Each row is a point on a tangle of strands that fork, close into loops and nearly touch. The rows are in no order.
Two points are linked if the straight distance between their rows is under 47.5. Some points are linked to none.
z_434: [-27 -32   8   8  -3   0 -11  12 -19  21 -16   7   1 -11   1   7 -20   9
  11  -2   1]
z_583: [ -5 -30  -5  33   3 -29  -6  17 -12  15   2  13   8  -3   2 -14   6  -6
  -2   3 -13]
z_69: [ -8  -6 -13  -3  -9  -9  -6   5 -18  27 -17   0   8 -13  22  -5 -12 -14
 -13  22   4]
z_545: [ -9 -28  12  -3 -24   4   2  -1  -5  21  -5  10   9   9   5  13   0   9
   2   5  -5]
z_92: [  4  24   6 -13 -10  14   6 -13  17 -19  20  -1   8  21 -11   4   8 -31
  -3  23 -19]
z_783: [ -6 -28  -6  18  -3  -4 -11  -3 -10   8 -10  26   7  -2 -24  21   5   7
  17  21   5]
z_584: [ 18 -15  -3  25  -8 -28  -5 -17   0  16  14  10   7  10  -2  -6  19 -14
 -24  12 -10]
z_860: [ -6  12   8 -18   0  18   1 -18   9  -3 -15 -25 -15  -1  10  13 -39 -13
  10 -12  17]
z_554: [ -8  13  14 -20 -23  16  12  21  17  11   5 -20   2   4  24   4  -6  13
  15   7  -8]
z_999: [ 11  -2  16 -12  -3   1  -1 -12   2  11  -9 -24 -13  15  27   0 -15  -8
 -19 -17  -2]
z_492: [ -9   4  -4 -11  15  22 -15 -18 -12 -33  -5 -13  14  -2  24  -4  12  30
 -16 -37   6]
z_220: [-17  -3  -9 -23   5  10  -1   8  -5 -23 -17  -1  -9 -10  -3   1 -17   7
   1   2  20]
z_982: [ 14  10  16  -8  -4 -14   1 -22   1  22  -7 -21  -5  18  31  -2   1  -7
 -31   3  -3]
z_558: [  5  11   9 -11 -17  10   6   7  25 -18  20 -17 -21   8   3   1   3 -12
  28   2 -20]
z_797: [ 15 -13   8  14  18 -20  -7 -14 -11   2 -15   2   3   3  -7  -2   6   6
 -24 -10  11]
z_817: [ -2  16   5  21  -3  -6   3  36   4  -9   4   4   7 -21 -10   1   8   4
  36   0  -1]
z_674: [-14  14 -24 -18  22   9  -4   2  -9 -16  -2   6  -8 -17   3  -5  -1  10
   2  -8   7]
z_827: [ -6 -15   0  11   4 -10   6   0   1 -15   4  16 -17   8  -1 -10   8  -7
  -2  -3  -3]
z_711: [ 23  -8  20   6 -14   3  -3   9  -8  24 -13  -5  30  20  -7   2  19  29
 -15   7   4]
z_120: [ 11 -17   9  -2   8 -18  10  -7 -10 -22   2   7  -8   1   4   6  28  35
 -11  -7 -16]
z_566: [ -5  -3  20 -15 -15  16  10 -17  -1 -24  28   1   2  31 -14  -3   7 -34
  -2  16 -25]
z_322: [  6 -15   3  19   3  -8   5 -18  10 -23  30  -5 -23  15  -6  -7  -4 -29
  17   0  -7]
z_838: [-26 -30   8  13   1  -2 -11  22  -7  11  -7  -3 -11 -14  16  -5 -22  -7
  14 -21  -2]
z_420: [  4 -19  10  14  -7  -7   3 -23   5 -29  19   8 -17  13  -9   0   9 -13
  -5   7 -17]
z_181: [-13   7   6 -11  -6  19   7  25   9  -7 -12 -11   7 -27   3   8 -14  23
  25   3   7]
z_573: [  6  10 -11  12  12   8  -6  12   4  27  -5   2   5  11 -14 -21  -6  -8
  -8 -10   6]
z_465: [-16 -10  -1 -12 -16  28   3  13  16  -9  15  -1 -27  12   0  -5 -17  -9
  31 -16  -7]
z_389: [  4  33 -18  -8  10  -3  -2   4  11  -1  -5 -22  -9 -17  20   6 -19 -21
   9  19   8]
z_933: [  1  27 -12  -7   1  -4   4   7   2 -14  -6 -14  -1 -32   5  15 -17   2
  19  17  11]
z_278: [  9  43  -7 -13 -12   2  15   0   4  -5  16   7   9  12  -4   2  11 -20
   0  26 -11]
z_307: [ 10  13 -15  -1  -7  -1   4  -2  -7  38 -10  -2  17  -1   6  -5 -11 -17
 -24  26  11]
z_656: [ 17  28 -11  10  16 -20   1 -12   9  -3   8   8   2  -3 -18   4   7 -17
  -6  12   8]
z_824: [-15 -21   9  17  10  -1 -11  10   8  -6   2  -8 -24  -8  13  -1 -24 -14
  35 -25 -14]
z_262: [-16 -24  -6   7   9  -3   4  20  -3  -8  -4  13 -14  -2   7 -11 -15  -9
  10  -9   0]
z_790: [ -1 -11   2 -14   1 -21  11 -37  -9 -13  -7   5  -4  12   9  16  13   4
 -34   4 -13]
z_640: [-10  27 -16 -14  15  -2   0  11  -8 -20  -3  -1  -1 -32  -1  -5  -8  22
  16  10   7]
z_355: [  0  -3   9 -14 -19  -3   7 -30   3  -8   0   5   4  17  -4  15  14  -6
 -18   8  -6]
z_766: [ -8 -14  16   2  -3  -2 -16  -7 -13   4 -27  -9   5 -30   7  17 -16  13
   8  10   5]
z_224: [ 14  47  -9 -10   4  -9   7  -7  21  -5   6  -9  -8   0  16   4  -7 -27
   3   6   0]
z_66: [ 11  13   1  -3 -11  -2  -6  -6   9  14  -5  -5  -1   5   1  11  -8 -18
   3  12   3]
z_857: [-19   0  -8 -23 -11  30   9  12  12  -8   5   2 -13   0 -15  -8 -17 -15
  17 -11  10]
z_721: [ -6   4   0 -16 -13  16   0   0  25   6  14 -16 -26  11  -1   7 -15 -18
  40  -6  -6]
z_336: [ 12  12  -5  -2   3   1   2  10  -8   6 -11   4  12  -1 -15   3  15  13
  -8  -2  15]
z_940: [ 13  47  -9  -4  -7   3   8  -2  26   0  12   1   8  15 -10 -10  -9 -34
   4  13   3]
z_253: [ -2  -7  -1 -11  -1   9   2  -3   2  -7 -14  -5   6   0  -9   6  -1  10
  -7  -8  10]
z_43: [  3 -25   0  26  -6 -15 -16   5   3  16   6  23  10   0 -17   6  22 -12
  23  17  -2]
z_129: [ 13  22   8 -12  16   0  -5 -26  -1  -4 -11  -9   2   5  16   7   0  11
 -15 -28  -7]
z_290: [-11  10  11 -11 -18  18  -1   6   9  27  -3 -26  -7  -7  25   1 -25  -5
  24   8  -5]
z_298: [  2  12 -21  16  18  12 -14 -11   1  19   4   0  22   5 -30 -24   0  -5
 -18 -18   8]
z_52: [-24   6 -13 -31  -9  27  25  29   8 -11  -4   4   5 -12 -11   3 -13  32
   2   6  11]
z_643: [ -9  11  -2  -6  -4  20  10  36   6   1 -13  -4  18 -14 -23   0  -4  16
  22   4  15]
z_773: [-24   4  -5 -29 -17  33  20  22   9  -1  -3   0  -8   5   0  -7  -5   8
   8   0   4]
z_937: [  8   9 -13   7   6   0  -6   3   5  29 -11 -10   2   2   6 -20 -26 -25
 -18   6   9]
z_152: [ -7 -30  19  32   0 -23  -6  27 -15  13  -3   7   8  -6   0  -5  12  10
   0 -20  -6]
z_873: [  5  28 -15 -10   9   7  -1  15   4  -1  -1  -4  -6  -1 -13  -4 -16  -3
  10  -4  17]
z_795: [  1  12 -19  -3  13  10   2 -12 -10 -21   9  14  17 -12  -2   3  32  18
  -9 -14   2]
z_77: [ -5 -15  19  -6 -20  10   1  -9  -8  24 -17  -5  15 -10  12  19   6  26
  -3  22   4]
z_780: [ 14   3 -14  -2  31 -12   0 -14 -18 -26  -1  11   3 -17   4  11  37  25
  -9 -14   1]
z_118: [-16  12   3 -28  -4  17  10  24   4   1   6  -8 -12   3  22  -9  -4   7
  -1  -2  -4]
z_38: [-21 -27   9   9   1 -15  -2  23 -25   4 -16   7   6  -9  12  -1  -5  21
  -5 -16  -6]
z_702: [ 21   3   8  -4 -32  21   5  11   9  -9  15   4  22  20 -22   1  19   8
   5  12 -14]
z_349: [ -1   1 -13  -5  17  27  -2  -4 -13 -32   6   4  17  -5  17  -2  35  27
 -11 -37   1]
z_604: [ -8 -16   3 -30   0  -3   5 -27 -10 -15 -18 -13 -18   7  20  12 -17   2
 -28 -12   1]
z_76: [  3 -15 -19  24  26 -33 -10  -8  -6   6  -2  15  -5 -10 -10 -15  -8 -14
 -13   3   8]
z_679: [  9  30 -21  11  21  -2  -4 -26   6   7   7   6   9   3 -15 -12   5 -17
 -14 -11   3]
z_846: [  1 -15   6  -5   0 -19   0 -28  -7 -14 -21  -5 -11  -7  10  16  -3  10
 -25   2   5]
z_881: [-16  11   3   9   6  -2  -4  49  -3   3  -4  -2  16 -18 -17  -3  -9  10
  27 -13  13]
z_658: [  8  17   3 -17  15  14  -1 -24 -16 -13  -4  -7  11  -7  12   8  11  33
 -18 -26   7]
z_164: [-15 -19  21  -7  -1   4  -1   8 -15   1 -25  -1  15 -25  12  12   0  37
  -6  16   1]
z_53: [-15  -6 -31   6  26  18 -12 -11 -18 -16  24   2  -2  -8  21 -28   9  -1
 -10 -33   0]
z_255: [-11   1   0  -8  -8   2   3  17  -5  21 -12 -14  -2 -16  31  -3 -20  -7
   6   9   2]
z_158: [  9  16   0  -6 -25   9   4  19  19 -20  23  -5  -2   5 -10   4   3 -15
  36  20 -10]
z_829: [ -3   2 -18   3  11 -13   3 -10  -2   0   5  11 -17  -2  -8 -11 -10 -21
 -13  -1   5]
z_324: [ 23   5   5  10  18 -11 -13   4   2  -2   2  -2   2   5 -10  -3  10  10
  -7 -12   7]
z_954: [ 11 -13  -9  28  10 -19   1 -16  -9   9  22  17  -5  12 -21 -23  19 -18
 -24   3 -10]
z_626: [ 19   6  -9  36  10 -14  -2  14   9  -4  20   9   1  -7 -25  -9  15 -18
  19  15   3]
z_700: [ -4  36  -4 -32  -6  18  17   5  17  -3   4   3   2  12 -22  -2  -1  -5
  -1   1   4]
z_517: [ 25 -13  20   8  -9 -12   2  -8  -2  -9  14   1  -3  22  -1   1  35  25
 -19  -5 -16]
z_79: [ -8 -26 -20  29   6 -11  -5  20   1  -5   6  25   6  -3 -35 -13  -4 -10
  -1   5  13]
z_313: [-4  3  2  4 -8 10  2 25 17  0 11  2 -4 -3 -7  2 -2 -5 37  8 -3]
z_406: [-12 -24  14  -9 -18   9  -2   3   6   8   8   4  -7  12   6   6  -3   5
  23   2 -13]
z_163: [ 15  -7  11  11 -16  -2  -1   1 -12  28 -19  -1  22  10   2   6  12   2
 -23   9  14]
z_878: [ -6 -20   1  17   5  -6   1  -6  14 -20  18  -6 -35   2   7  -1 -17 -23
  34  -8 -17]
z_150: [ 17  -7   3   1   9 -21  -2 -35  -9   2  -3   7   4  22   2   0  14  -5
 -41  -6   1]
z_185: [  1   0  -9   3  16 -19   7 -17 -17 -38   5  26 -14  -9   1   9  25  26
 -12  -4 -14]
z_105: [ 19  -9   6   2 -18 -12   6  -9  -5  27   7   0  12  18  12  -3  14  -4
 -20  15  -1]
z_587: [ -2 -11  15  -3  -6   6 -12 -15  -2  26 -16  -9  -9  -9   5  17 -19  14
  20  11  -4]
z_526: [ 15  25 -11   1  -9 -11  -1 -20  11   9  -2  -1  11   3 -10  12  -4 -31
  -9  19  19]
z_680: [  9 -17   1  32   0 -12  -5  13  10   2   9   9  -3  -4 -13  -4   5 -12
  22   0   1]
z_57: [ 16   1  -2  33  12 -16  -2  -5   5  -3  19  15  -2  12 -37 -13  19  -9
  -7  10  -6]
z_821: [-23  -8  30  -6  -8  20  -8  -3   5  26  -7 -12  -7 -10  11  17 -16  31
  16   5  -5]
z_943: [-11 -20 -14  15  17 -18  -7  15 -18  13  -2  23  10 -11   1 -15   0  -6
 -14   9   7]
z_841: [ 19  -5  21   2   2  -8  -1  -6 -12  11   4  -2  14  15   4   7  28  26
 -21  -4  -2]
z_404: [ 11   1  21 -17  12   2  -4 -19   2  -2 -12 -23  -8  21  15  -9 -13   8
 -20 -41  -7]

A tip is a point with one link. Name the tips that can be reached along the links from each point below, in the order of the rows.
z_954: z_783, z_982
z_937: z_181, z_66, z_52
z_797: z_566, z_355, z_604
z_587: z_406, z_821

A fork is a point with three links, a tip a point with one. Leave the first point through the second and follow the links. Name the first fork or tip that comes.
z_220; z_674: z_566
z_105; z_163: z_982
z_492; z_349: z_783
z_224; z_389: z_790
z_643; z_881: z_773
z_255; z_69: z_66

How many points has the smallest loop of links through each point below? Write none if it is on no loop.
z_824: 7
z_434: 10
z_77: none
